Points on a hilly landscape, in no order, each with its height.
From any point a ball takes the steepest step (drop divided by distance) to one of its 2 nearest points. It stops when none of these is lower. Distance is the straight distance between rows; heights are no part of it.
Z320 h=56.7: [  7  -7 -28  74  29   5  12  23 -49  -8  30  20  17 -30 -17  -5   3 -16
  11 -20 -27  -5  -2 -14  -6  -8  -7  14  -4  -7 -15  15  34 -26 -16]
Z645 h=63.1: [-13 -24   3   7   3  -2  38  34 -21  -2   0  23 -20   6  19   9  -4  12
  12 -15  21   1   6 -16  12  -7   4 -13  -5   0   7   0  -5  -6   9]
Z651 h=42.7: [ -6  -3  15  56  18 -18 -21   5   7  11  23   2 -24 -16 -13  30  46 -42
  13 -29  -8  -6  -6 -20 -40 -20 -43  13 -34 -51 -17  16  42  16  -1]
Z373 h=58.6: [  9 -19 -13 -56 -46  26  32 -30  40 -14  18 -22  -1 -32  16  34 -25  40
  -3  25  33  26 -12  30  29 -20  -7 -29  29  42  -1  26 -14  23   9]
Z22 h=37.6: [ 39   7  30  -4  20   8   7 -45 -21 -13  18  -2  -8 -23   2  20 -23  -4
  19   7  -1 -12   6   1 -24  -5 -36   9  16   0   8  10  -3 -34 -28]
Z170 h=33.1: [-30  35 -21  16   0  -5 -33  48  17 -27 -10  38   0  29   8   9  -7 -56
  19  16  11  24  10 -44 -18  35  21   4 -41 -29 -31  12  -7  11   7]
Z775 h=51.6: [ -7 -14  18 -69 -37  11 -11  -9  40 -12  -3 -24 -15  11  10  19  -3  26
  -4  40  60  30 -22   9   9  34  -6 -25  17  26  14   3  -9  37  19]
Z587 h=30.5: [ 25  19 -26  41  13  -5 -62 -52 -13  -1  -7 -17  31  23 -39 -31  28   7
  18  -4 -21 -45   3 -34 -57 -12 -10  32   8 -23  -6  20  39  23 -33]
Z231 h=73.6: [  7 -27  -8 -10 -25 -12  23  16  31  59  13 -36 -45  -6 -39 -27  22  42
   0  -5  15 -12   1  23  52  16  22 -26 -32 -19   6 -37 -11  13  11]
Z490 h=40.1: [-20  -8  25  44  16 -11 -13 -11   8 -13  20 -18 -39  -5  -6  23  32 -15
  16 -39  14  23 -37  -3 -47 -10 -57  33 -15 -30  -4   6  48  16   5]
Z555 h=35.8: [ 28   6  17   6  15   1 -25 -37 -12 -24   0 -13   3  -9 -15  37  -4  -1
  12 -11   0  -9  -8 -13 -61 -15 -38  39  15  -2   4  24  18 -20 -19]
Z498 h=61.7: [ -7 -12  17  21  39  -3  32  24 -32  -5  19  44 -24   3  22   6  14   0
  22 -45   2 -11   8  -6  -9 -20 -16   3  19 -23  -3   8   4 -37 -19]
Z309 h=57.4: [ 10 -10  -7  81   9  22   0 -18 -25 -16  30  19   7 -52 -21  -2  -2  -1
  27  -9 -32  -2   6 -23 -13   5 -41   1   1   2  -2  20  32 -17 -23]
Z3 h=16.8: [  0  35 -30  38  -1   4 -17   5  -9 -20  28  35  33  -9  16 -13 -36 -30
  20  18 -20  12  41 -45  -6  12  24 -14  -8   0 -21  25 -28  -4  -1]
Z740 h=63.2: [ 20  -9 -28   8 -15  35   6 -38   6 -43  13 -22  26 -27   1  36 -37   2
  21  -7 -12  16 -10  -4  -6 -14 -28   5  49  30  -5  40   8 -15 -28]
Z9 h=45.3: [  0  16 -29  20   7 -10 -30  -4 -21 -32 -17 -18  48 -13  -5  27  -2 -29
  10  -7 -25  -9  -5 -13 -26  10   0   5   3   2   6  12   2   9 -14]
Z610 h=43.2: [ 17 -10  21  -2  -2  31   9  -5  -7  21  38   6 -43  24  -7 -14 -22   5
  18   3  12   1  23  16   7 -11  -2  -7  31 -12   9 -13 -30 -35 -19]
Z194 h=47.4: [ -3  25   4  -3   8   2 -20  -5  20  29  11  33 -22   8  25  -9   0 -21
   0  25 -14 -27  46  22   3   8  55 -27 -21 -24  -3 -25 -44 -22  18]
Z533 h=66.5: [-15 -12   5 -35 -11 -41   8  34  -1 -50 -23  12  28   1  27  15  28   3
 -38  17 -23   8 -38 -23 -10  -3  30   0  15   9 -17  29  13 -10 -16]
Z903 h=70.3: [-13  10  -4 -11 -27 -24  -9  31  11  -5 -27   9  40 -22 -13  12 -10  13
  -5   1 -45  21   9   2  45  36  16 -32 -37  17  14 -19 -11  21  12]
Z134 h=71.3: [-14 -18 -11  -2 -22 -28  20  63   4 -16 -14  23  33 -15  18   3   5   3
 -13  10 -56  27 -19 -26  40  16  31 -11 -13  16 -12  -2  -7  -8  20]
Z42 h=21.1: [  2   6 -31  59  25 -40 -28  -6 -24   6  -7   7  53  22 -25 -30  26 -10
 -16  10 -31  -2 -23 -57 -29 -17  25  31  14 -24 -31  19  52  33 -21]
Z991 h=62.8: [ -7  48   1 -40 -12  -8 -15  -4   2  26 -22  10 -18  12   0 -13  53 -18
  -1  -8  -5 -11  11  40  -9 -21  24 -25 -48   4 -15  -6  -2   2 -11]
Z875 h=68.4: [ 25 -17  23 -40 -30 -11   7  -8  28  57  55  -6 -20 -18   0 -32  13  30
   1  57  54 -12  20 -16  25 -13  36 -32  -7  -8  29   2 -49  24  13]
Z585 h=74.6: [-10 -33  27   3  -4  23  19  17   3 -19  -5 -43  -2  -7  -3   7 -31   2
   1 -22  16  26  -8  -7   8  16 -42  12  -8  12   8 -10  21  13  -2]
Z693 h=63.8: [ 12  22 -14 -20  12 -16   6 -54  21  57 -16 -35 -50  17   3 -43  13   8
 -17  27  73 -30  -2   7  20  11 -12 -10   5  21  49 -23 -23  53  29]
Z843 h=56.4: [ 11   3  21 -20 -15  31  12 -42   7  22   3  -5 -16  -9   6   5 -25   7
  16  31  41 -24  27   7  18  18 -18 -33 -19  34  16 -16 -16  41  16]
Z586 h=33.6: [ 17   4 -18  41  16   5 -34 -43 -12 -17  -2 -18  30   5 -32  -9   4  23
   2 -10 -24  -1  -2 -30 -63  -9 -27  25  31  -6  -3  28  44   3 -16]
Z471 h=24.1: [ 19 -40   0   2  26  21  26  26 -12  -4  10   6   8 -23  33  -6 -17  19
 -14  11  -9 -23  -4  22   9 -35 -11  48  29  -1  14  10   1 -83 -10]
Z957 h=40.3: [-20   7  12 -11  -1   8 -28  39  12 -18 -22  30 -10  29  10  21   9 -45
 -10  41  26  16   7 -22 -15  30   6 -11 -37 -11 -22  -4  -5  26   5]
Z425 h=41.9: [ -5   5  -9  -9  -4 -17 -34   5   2 -36 -31  -5  11   4   2  46   2 -35
   7  -8  10 -16   2 -14 -33  22   5   3  -4  -2   0   1 -14  -3   5]
Z420 h=64.3: [-27 -52  30  -5  31 -36  47  26   4   9  -6   2 -33  23  32  22  -5 -17
 -17 -45  36 -10 -40  13  10 -19  -3  20  15 -22 -15 -24  23  -5   9]
Z955 h=47.7: [ -9  -8  36 -71 -19 -12 -26   6   8 -15 -21 -10  -1   9   8  36  18   1
  -7  15  41  15 -20   5 -13  24   0  -8  -8  17   3   3   4  27   9]
Z896 h=59.5: [ 16   5 -11 -22 -19  10   3 -47  31  59   6 -11 -29  -5  -4 -26   4   6
  10  42  61 -26  11  21  38  26  -3 -31 -25  23  36 -28 -29  57  33]
Z575 h=46.4: [ -6  -6   1 -14   5 -15  28  -2 -12   7  -7 -37 -30  23  39  19  -6   6
  12  20  56   0 -14  18  11  27 -18 -13  15 -12  40  -3   9  37  19]
Z741 h=25.2: [ 22   4   5 -29 -26  16  32   5  20   4  25 -24 -25 -42   9 -22 -11  27
  -6   5  16  -8  26  10  36 -48  -6 -31   7   2  12   6 -38 -35 -19]
Z607 h=26.1: [ 12  20 -18 -25 -24  -8 -17  14  18  15  -9  -6  12 -21 -29 -23  12  22
 -24 -23  -8 -28  37  14  18  -6  27 -47 -35  -5 -10 -15 -19 -11   8]
Z363 h=30.3: [ 12 -21   7 -20 -12  22  40   8  19  -7  15 -31 -36 -17  12   3 -23  11
  -8  18  33  25 -14  -4  26 -32  -7   0  21   8  13   6 -34 -20  -4]
Z979 h=37.9: [-24  -8  33  29  10  -1  12 -18   3 -32  16 -17 -59 -17  -1  17  16  17
  15 -43  22  24 -31  -6 -43 -14 -71  52  26 -12   4  17  26 -27 -26]
Z906 h=68.6: [  6   3 -17 -22 -24 -18 -20   4   2 -31 -24   6  45  -6 -27  -2  -4  10
   6  -4 -48  14  -9   5  26  24  14 -13  -8  44  -2   5   3   0  -4]
Z726 h=76.6: [-16 -17  11  25  -2 -20 -22  23  10 -22 -24 -15  27  -4 -17  32   4 -22
  -9  -9  -4  44 -28 -25 -18   9 -28  13 -39   2 -11  -6  52  26   7]
Z695 h=43.0: [ 28   2  25 -29  -5   2 -19 -24  14  35   8  16 -33  -9   9   0  20 -15
  14  30  14 -25  29  33  -1  -3  28 -31 -25  -4  11 -22 -48  -9  15]
Z220 h=17.4: [  3 -32 -19  33  -9  19   8  11  -7 -33 -18 -10  42 -14  12 -34   4  15
   1 -17 -50  19 -19 -25  -8 -16 -26  30  21  28  -6  38  26 -13 -19]
Z83 h=75.5: [ 12 -27 -14 -44 -17 -23   8  10  27  29  15 -49 -32  -7 -28  -8  16  42
  17   7  37  17 -18  30  52  28  10 -26 -13   0  20 -19  -6  15  23]
Z17 h=65.8: [-35 -35  20   8  13 -25  51  44   6  17  10  27 -14  27  32   6  -1 -36
  -3 -39  -3  -2 -23   5  28 -21  19  -5   5 -32 -36 -25  21  13  17]
Z656 h=43.5: [  6  14  -2 -73 -25  -1 -43  -8  21 -23 -33 -22  -6  13 -17  23  14  13
 -12  -8  18  -5  -6  29 -19  12   7   0 -17  15 -12  -9 -14   8  22]
Z567 h=14.2: [ 18   1 -14  24  38 -46 -15 -10 -16 -10 -17 -13  39  24  21 -36   7 -12
 -23  11 -39  -4 -18 -44 -23 -32  15  29  49 -24 -23  18  21   1 -40]
Z660 h=71.4: [-21  -3   7  -3  25  -7   5  -9   7  35 -35  20 -57  53  18   1   8 -37
  12  26  63 -12 -17  -6   0  19  -1   5 -29 -19  13 -38   0  43  24]
Z757 h=26.8: [ -3  30  14 -47   1   6   3 -44  11  32  -9 -32 -65  12 -21   9   1  38
   6 -26  43 -28   0  53   1  14 -17  15 -10   5  12 -24 -16   2  38]
Z947 h=60.9: [ -4  26  40 -22  30  17 -11 -44 -30   2  14 -36 -29   1  -3  27   6 -17
  18 -34  32 -33   0  51 -38  16 -62  42   1 -28  -4  -4  12 -22   6]
Z894 h=66.2: [  6  -9 -20 -24  -9   8  -1   2  11 -19 -18 -21   4 -27 -38   4  -4  59
 -18 -49  -8  26  -8  38  18  -1   2  -7  11  27  -6 -17  -7 -24  26]
Z980 h=49.6: [-23 -28  15  -3  -6 -30  29  16 -23  -6  -6 -12  -1  -2  35  29  13   3
  20  18  14  21 -18   4  11  36 -25 -11 -16  -1  27   8  38  45   5]
Z352 h=54.2: [-12  16 -15  39  38  -9  -4  13 -40  18  28  53  24  25  19  -4  -3 -31
  -1 -16 -30  -8  38  -7 -19 -14  44  -4  -4 -37 -35  14  26 -20   1]
Z530 h=60.7: [-33 -35  14 -36 -22 -48  40  21  11  18 -20 -30 -19  26  21   7  24  37
 -25 -14  47  13 -58   6  37   6   3   3  -6  12  21 -25  24  40  32]
Z49 h=47.5: [ -5  32 -22 -51  -6  22 -51 -11   9 -15 -55 -23  25  24 -18  14  16   0
 -14 -14  -6 -21   7  50 -26  24   2  15 -31   4 -10  -9  18   7  18]
Z531 h=37.3: [ -7  15  -1 -16  -6  21 -20  -2   4 -15 -16 -11 -21  27 -10  25  -4 -24
  16 -34  10  -7   2   1 -16  -5  -2   0   5   1   5  -7 -24 -18 -11]
Z41 h=62.1: [ 24 -33 -17 -23 -12  15  13 -26  20 -55  13 -32  15 -27  20  64 -50  12
  22  12  14  33 -34  16  -5  -3 -25  22  48  23   0  43   5 -26  -8]
Z111 h=62.9: [ 11  -3   6 -17 -14   2   5  24  12   2  47   4   1 -27  24 -26 -10  -8
 -10  60 -11  31  27   0  33  13  48 -34 -16  -3 -19  10 -43  -2  18]
Z826 h=26.5: [ 28 -31  -6 -13  -4  22   6  13   6 -14   8  -3   2  -3   7   0 -16  31
 -10   7 -20   0  10   9  -5 -14  12   0  45  12  15  12 -18 -59  10]
Z632 h=25.1: [  5   6 -22  74  39 -15 -13 -18 -36  22  -9  16  43   3 -33 -30   1 -18
 -28 -16 -36 -26  -3 -40 -33 -30  18  33  16  -6 -27  -1  40   6 -18]
Z907 h=65.9: [-19  26  10 -17  -1  -8  20  16   0  38 -14  12 -41  22  10  -5  25 -10
   1  -9  12 -20  19  27  16  -8  14 -36 -33 -14   6 -19  -5  14   3]
Z422 h=60.5: [ 24 -11   7  -5  34  -4   3  17 -13 -23  34  25  -1 -14  27 -26  -2 -16
  28 -10  -9  12  20 -20  -3 -23  -3   9  24 -31  -7  20 -15 -51 -29]
Z812 h=23.6: [-20  37 -40  55  15  -2 -34  19  -6 -26  -8  39  45  10   2 -13 -10 -31
  17   2 -19  25  19 -59 -18  15  15  -4 -16 -12 -24  13 -12  19  19]
Z410 h=45.7: [-44  16   9   0  -3  18 -27  41  36  -4 -40  46  18  20  21  16  35 -58
   1  28  12   9   7  -9 -10  21  -1  12 -74  -8 -16 -16   4  52  27]
Z995 h=77.9: [-11  -8 -21  22  12 -19  -2  43 -12 -10 -15   1  43  19 -11   7  -1 -17
 -32 -14 -27  32 -29 -17  -5 -13  12  19  -9  -9 -20   7  51   4  -3]
Z606 h=51.9: [-16  37  -4  32  19   3  -2   6 -19  23  16  38   4  13  23 -19 -10 -37
 -11 -20 -25 -35  47   7 -11  -8  40 -16 -12 -30 -14 -12 -13 -21  -1]
Z125 h=58.7: [ 15  10   5  -5  24 -28  -5  10 -20 -16   9  11  -1  13  17  -3   1 -52
  25  -3 -27  -1   3 -12 -16  -8  17   8   4 -38  -9  10 -11 -35 -27]
Z222 h=23.2: [  3   5 -46  57 -12   4 -12   6 -20 -20  13  14  60   8   1 -42 -17   3
  16  23 -53  18  -5 -69 -13  -6  39  29  40   9 -15  41   1   3 -15]
Z187 h=18.8: [  5   0  12 -50  -4   1  18 -42  29  27   5 -48 -72  20  -5   0 -16  55
  14 -19  62 -16 -13  25  16  17 -27  20  45 -16  31 -25 -35  -5  18]
Z250 h=40.0: [  2  34 -28 -22  -2 -15 -50  31 -10   5  -4  28  45  15 -19 -22   8 -24
 -38  15 -14 -12  24 -21  -2   5  74  -9 -29   3 -22   0   1   5  -7]
Z142 h=55.7: [-10   2 -15  58  23 -10  23  34 -46   3  42  35  14 -15  16  -1 -13 -16
  17   2 -13   8  19 -33 -18 -11  19  25  -6 -22 -18  27  21 -26   4]
Z930 h=65.6: [ 33 -17  18 -40 -32   6   1   3  29  26  69   3 -14 -30   2 -25   0  13
   4  54   9   4  35   2  35  -7  58 -27  -3 -16   1  12 -58 -26  -8]
Z50 h=72.0: [ 15 -24  23 -29  10  -4  42 -30 -28  48  22 -16 -36   4   2 -15  -6  25
  -9   7  46 -33  -1  25  32  -7 -10  -1   5   8  21 -28  -3   3  16]
Z161 h=56.3: [  8  -4   8 -10 -18  24  14  15   7  20  -2 -14 -15 -22 -14  -1 -31  16
 -11  29  37  25   6   5  47   5  -5 -37 -28  24  19 -19 -14  39  22]
Z622 h=28.5: [ -3   9 -39  20   5 -22  -7  31 -16 -25  -2  21  48  17   7 -41 -13 -15
 -18  36 -38  22  -9 -65  -2  -3  52  23  18  -1 -37  28  -5  -5  -8]
Z487 h=79.2: [-19  -3 -18  48  31 -22  -7  36   8 -10  -3  13  18  29  -2   3  11 -48
 -20 -27 -31  24 -26 -22 -26 -17  16  26   6 -51 -50   8  53   4  -6]
Z473 h=51.5: [ 16  25 -15 -25  20   6 -52 -17  -2   1 -32   0  24  22   2   0  20 -28
 -16  15 -14 -39  26  40 -36   9  20   2 -12 -13 -13  -5  -2 -10 -10]
Z545 h=60.6: [ 29 -39 -26 -44 -24  39  27 -20  39 -38  13 -25  -1 -34  25  39 -37  33
   6  26  13  22 -21  30  40 -25   3  -6  39  30   1  34  -5 -31  -6]
Z179 h=68.8: [-26   5   9 -12  -6 -17  28  25  -1  42  -1  11 -41  28  12 -34  19  -2
   4  18  24  12  -6  -2  43   7  14 -24 -32   1   5 -17  -3  49  15]
Z998 h=73.1: [ -9 -11  29   3  15  10  41 -12 -40  26  13 -10 -11  -9 -15   2  -7  -6
   3 -11  39 -26   7  24   5   9 -35   2 -27   3   5 -16  24  13   4]
Z442 h=41.2: [ -6 -14 -16 -27  -5 -19  40  -7  21   6  -5 -55 -45  11  37  -3 -19  38
 -14  25  76  17 -42   1  37   8  -8  -6  33   2  55 -11 -11  15  16]
Z923 h=49.8: [-28  18  20  -3  -5  23 -22  17  13  17 -45  29  16  10   2  22  26 -19
  -6  15  15   6   8  17  -8   7  -7  -4 -65  19  12 -34  -8  48  39]
Z975 h=56.6: [-34 -20  11 -38 -41 -38  35  42   7  11  -2 -12 -21  13  28  -1  34  26
 -29  46  21  35 -48  -6  50  21  26 -21  -3  10  27  -4   1  34  21]
Z361 h=25.3: [ 33 -16   5 -39  -4 -13 -10  13  22 -28 -18  -8   5  17  14  -1  -4  28
 -36  11 -14  17  -1  -8 -18 -23  16   1  55  -3  -1  12 -20 -47 -12]
Z206 h=30.8: [-15  -2   6  59   3  14  -8  32  -6   2   1  51  47  -5 -18   2 -20  -5
  21 -22 -35  38  14 -24   4  22 -30  -1 -34  -5   8  -7   3  30  20]
Z761 h=58.8: [ 33  47  -1 -25  -8 -19 -23 -16  -3  13  -5   3 -16   1 -20 -19  13 -17
   2   8 -25   1  11  16  -5 -26  37 -22 -13  10  -8   5 -22 -29 -25]
Z298 h=19.6: [ -2 -29 -36  79   7  13  -6  16  -4 -30  -7   9  52  -9  -8 -52  -6  28
   4   2 -57  16 -13 -69  -6 -17 -19  45  31  12  -9  34  35   5 -15]
Z507 h=70.7: [ 24 -16  28 -19   2  -8  30 -22 -13  51  37   5 -35  -4  15 -34  -4  16
   4  24  55 -30  17  -8  31 -17  18 -18  -6  16  41 -16 -34  20   3]
Z680 h=32.8: [  9  21  11 -55 -28   4  -6 -60  39  40 -14 -26 -48 -21 -20   8   8  31
  25   7  37 -26   7  51   5  24   2   0 -21  13  12 -28 -42  18  43]
Z558 h=46.2: [ -8   2  -4  13 -10  42  15  27   0   1  35  20 -28  18 -14 -19 -32   4
  23  -8   3  23  40 -17  20   2  17 -19  20  -1 -17  -1 -38 -28   5]
Z428 h=54.5: [  7  -3  23 -12 -21  38   8 -45  -5  14  -3   4  -2 -23 -23  10 -21  27
  17 -15   5 -33  30  34   8  25 -27 -29 -11  42   7 -14  -6   4  21]
Z742 h=57.3: [ -1  24  47  -3  15  -5   8 -23 -13  32   3  17 -18  17  26  31  14 -51
   5   3  -9 -54  14  29 -33 -13  -7   9 -28 -35   3 -17  15  -2 -17]
Z501 h=38.5: [ 13  10  17 -52 -32 -10  -6 -16  23  29  -7 -10 -38  -1 -10  23  24  13
  11  34  29 -20   6  24   7  15  31 -15 -19  16  20 -22 -36  16  24]
Z819 h=28.3: [ -7  10 -18  60  11   6 -26  16  -7 -13  -8  40  50 -12 -23 -18 -26  -9
   4 -12 -47  41   4 -58   3  13   0  11 -13  10 -18   4   5  18  14]
Z173 h=67.2: [-35 -13  11  19  14  -8  37  33   4  21 -12  26 -10   3   0  -8  -3   3
 -30 -44 -24  23  -7  19  36 -11  -2 -12 -19 -10 -21 -38  24  20  25]
Z977 h=51.4: [  1  16 -13  20  -1  30 -25 -44 -25  -7  -5  -7  48 -13 -39 -18 -14  17
  -6 -38 -26 -25  11  22 -24   5 -24   0  17  33  -7  -1  15 -20  -4]
Z953 h=28.4: [-15  37 -38  40  35 -41 -33  11 -13   5  -2  38  61  23  18 -22  27 -46
 -14   7 -23 -20   7 -42 -32 -15  42   7   1 -44 -38  21  30  39 -11]
Z944 h=22.4: [ 15 -12 -13  16  22  12  22   5 -41   0   2   4  32 -12   2  -8 -10  20
 -30 -10 -27 -36   1  14 -11 -37   3  37  29   4   2  17  23 -64 -24]
Z488 h=23.8: [  0   6 -17  62  27   9 -20 -37 -31 -11  30  21  18   2 -34 -23  20  11
  22 -38 -29 -38   4 -10 -34 -16 -31  30  53 -24   2  19  19 -41 -56]
Z402 h=64.2: [-16 -42 -10   9 -11   8  53  49   0   3  -3  15  -8 -15  10  -4  -5  48
   8  -4  10  19 -19  -4  53 -11   7   3  -7  31  16  -3  -7 -16  31]
Z215 h=75.6: [ -4 -27  20   8 -17  11  -7  25  17 -32 -15  -8  32 -16 -21  25 -41 -10
  -1   9   9  38 -13 -31   7  25 -25   3 -44  12   5   2  31  32   2]
Z265 h=52.8: [  8  13   7  12 -10  30 -21 -31 -18   8  -2  10  29   1 -14  -8 -20   4
   3 -29 -20 -51  38  29 -20  29 -15 -12 -17  19   2 -14  12 -15   1]
Z212 h=48.4: [  8   1 -29  30   2  46 -13  10 -10 -15  15  31  13   2 -25 -17 -31  13
  12 -18 -10  16  39  -4   8  10  -1 -21  12  16  -6   5 -10 -27 -12]
Z883 h=67.3: [  8   2 -31 -11  -2 -13   1   0 -13 -17 -28 -12  36  -8 -36 -20   3  39
 -14 -36 -50  20 -16  28  21   1  -2  -6   6  33  -5  -3  12 -25   1]
Z76 h=65.1: [-18 -27 -12   7 -15  22  35  19  -3   3  -2  16  -5 -28 -25 -11  -7  67
   3 -48  -1   4  -4  28  40   9 -25 -13  19  43  13 -13 -11 -26  18]
Z217 h=71.5: [-17 -21   1   8  -3 -21  43  23  22  52   9  -9 -44   0 -10 -52  17  21
 -17  -4   8  12  -8   2  70  -4   3 -16 -26  -7   8 -44 -10  40  29]
Z52 h=40.2: [ 38   8  46 -35  10  13   7 -43  -6  24  25   3 -35  10  19  19 -26  -7
  32  27  18  -5  16  25  -8   0 -28  11  24 -20  34 -17 -23 -29 -22]
Z847 h=19.8: [ -2 -18  -6  22   1  20  13 -11  -5 -39  -5  -5  -2 -14  -3 -20  -3  12
   9 -38 -42  -9 -13  -5  -3  -2 -29  27  47  17  -5  11  10 -41 -33]
Z818 h=54.4: [ 17  53 -12   1  -5 -17 -24 -13 -14  -2   5   8   4  14   0  -7  -2 -43
  10  25 -39   5  13  -6 -15 -10  45  -2  15  -5  -4  22 -30 -22 -40]
Z182 h=52.3: [-29 -12  13 -20 -21  -8  31  29 -10   9  -6  -9   8  -6  21  14  25  16
  -7  14 -15  39 -26  27  25   8   1 -20 -15  21  25  -7   4  39  25]
Z654 h=49.0: [ 16  25 -23   9  -8 -16 -35 -19  -5 -32   4 -14  38  -5   0  19  -8 -42
   7  28 -40   6 -23 -25 -19   5  24  -1  32  11   4  29 -22   4 -37]
Z466 h=64.0: [  9  -4 -44  41  -8  47  13 -34   9 -42  25 -32  31 -32  -6  -2 -17  -2
  16   5 -38  13 -26  -2  -1 -38 -34  34  55  34   2  62  22 -23 -48]
Z408 h=69.0: [-26  -9  25 -28 -17 -45  13  41  -4 -14  -8  14  15   4  24  23  19 -28
 -26  21 -19   4 -20 -14  15  22  38 -10  -8  -5 -18   2  -4  18   5]
Z804 h=59.3: [-11  21  30   8  22  26 -11 -32 -15  20   6 -19  -9  13   9  14  15 -37
  18 -24  -5 -46  20  50 -42   8 -43  23 -16 -42  -2 -18  24  -8  -7]
Z60 h=59.9: [ 16   2  13 -12 -10   7 -10  10   9 -22  14  14  11  -9  15   7 -24 -36
 -17  61 -19  21  12 -18   5  16  44 -20  12   2 -21  15 -35  -7  -2]
Z771 h=33.0: [ -8  17 -16 -37  -3  -4 -46  44  25   0 -29   0  28   3 -18   4  22 -19
 -37  -3   1 -18  29   7  10  10  41 -22 -51  -6 -19 -17 -14   6  14]
Z997 h=54.8: [ 22  37  30 -40   8  -3 -25 -43  -7  20  -8   3   0  13  14  21  11 -26
   1  19 -21 -40  19  54 -40  -5  -1  10 -14 -24  16 -20 -16 -32 -11]
Z369 h=73.8: [ -5 -26  20  34   7  27   7  12 -28   2  11   0  10 -11 -24  14 -17   7
   7 -34   4  -4   9   3 -13  14 -49   6 -29  -4   0 -10  47  11   1]
Z728 h=21.9: [ 12  10 -15  29  11  22   4 -46 -12 -36  16  -4   8 -13 -26 -16   4   9
  32 -33 -29  -9  -5  -3 -27  -5 -48  24  63  -1   0  32   5 -46 -61]
Z200 h=50.0: [ 19   2 -22  43  12  29 -20 -24 -19 -12   6   4  50 -11  -4 -28 -19   5
  -6 -14 -35 -14  21  -5 -12 -11   3 -12  30  24  -4  16 -12 -19 -14]
Z85 h=53.3: [-21  13   2  -3  -6  13  -3  15  19  21 -23   2  -7  -1 -16   6  -4   6
   3  -8  27  32   6  14  38  16 -15 -23 -60   9  27 -45 -16  44  35]
Z391 h=63.0: [-19 -42  24 -29  -1 -31  52  25  -1  -4 -25 -25 -24  15  36  20   9  22
 -21 -20  15   0 -41  23  15   0  -1  24  11   0   7 -12  30 -16  24]
Z203 h=55.4: [ 13   8  10 -77 -46  16 -18 -21  42 -17   1 -13 -12  -7   8  46  -6  20
 -10  44  38  19   1  19   2  -1   6 -37  25  26  -1  24 -34  14   1]
Z711 h=32.9: [-22  -6   2  41  -8  22   9   6   0  -5 -11  18  26  -9 -20  25 -29  17
  23 -27 -32  38   1  10  31  28 -40 -14 -20  19  30 -23   0  22  15]
Z335 h=32.4: [-12  17  23 -29  -6  14   0 -28   5  -4 -19 -20 -57  30 -17  18  -7  18
   3 -41  28   0  -8  29 -26   6 -32  18   9  12   0 -16  -5 -14   1]
Z750 h=35.6: [  7 -33 -17  -6  -3  17  40   3  30   8  16 -32 -49 -14   2 -20  -8  56
 -13  17  63  19 -13   6  46 -11 -10 -17  32  16  30 -20 -27  14  13]
Z100 h=36.0: [-16  -8  29  13   3  15  25 -15  -9 -11   9  -8 -53   6 -22  20 -15  -2
   7 -31  14  -3 -19  -9 -22   1 -46  44  30   4   3 -12   1 -28 -22]
Z629 h=39.7: [-27  22   9  49  17  -4 -16  18   5   4  14  24   5   3  16  -1  30 -56
   6 -13 -14  -7  21 -19 -32 -14 -14   3 -35 -47 -29  15  30  33  -2]
Z341 h=63.3: [ 11  18   3  -1 -22   5 -31 -19   8  -9 -17  15  12  -5  -5  35  -4 -25
 -18  62 -29   0  10  10 -23  39  33 -31  -4  27   0   7 -12  16  -7]
Z370 h=20.1: [ 28   1  -2 -16  37 -18 -13 -13 -10 -38 -31 -17  21  -2  18 -31   2   9
 -32  -6 -24   6 -15 -13 -25 -40  -3  22  49  -3 -11  13   1 -35 -36]
Z561 h=20.3: [ 18   2   8 -25  -4 -20  24  26   8  24  12  -5 -24 -36   4 -30  11  33
 -15 -13   7 -22  32  10  26 -31  19 -38  -9 -19  -5 -11 -39 -32   5]
Z885 h=65.7: [-13   4   7   6 -32  12 -11  -1  -4 -12  -8  11   8  -3   5  57 -12 -11
  16  43  -5  10  10 -10  -4  40  -2 -23 -19  31  17   1  -4  39  13]
Z350 h=34.8: [ -5  47 -15  36  33  -6 -30  -9 -15   2 -16  17  38   8   1 -15  38 -46
 -17 -14 -19  -8   6   1 -39 -30   7   0 -13 -21 -29  12  25  18 -18]
Z772 h=26.4: [ 14   3 -20  73  23  -5 -46 -36 -22  16  37 -11  31   4 -32 -45  27   8
  24 -16 -20 -47  -3 -51 -39 -28 -13  39  45 -43   6  22  24 -11 -48]
Z796 h=64.5: [ -9 -22   4 -23  -8 -38  32  23   5 -40 -35 -14  -7   2  20  10   6  21
 -26 -26 -18   8 -44  -5  -2 -23   9  25  19   9  -9   8  15 -30 -15]
Z682 h=68.1: [ -2   1  14 -26  15 -12   6 -29  27  44 -28 -12 -67  41  13  -8   5   3
 -14  12  66 -27 -10   5  12   8  -7   8  -2  -9  20 -33 -18  37  28]

For each start below, name the point where the ball stops.
Z740 -> Z656
Z200 -> Z220
Z309 -> Z757
Z995 -> Z60
Z660 -> Z220
Z161 -> Z3
Z530 -> Z561
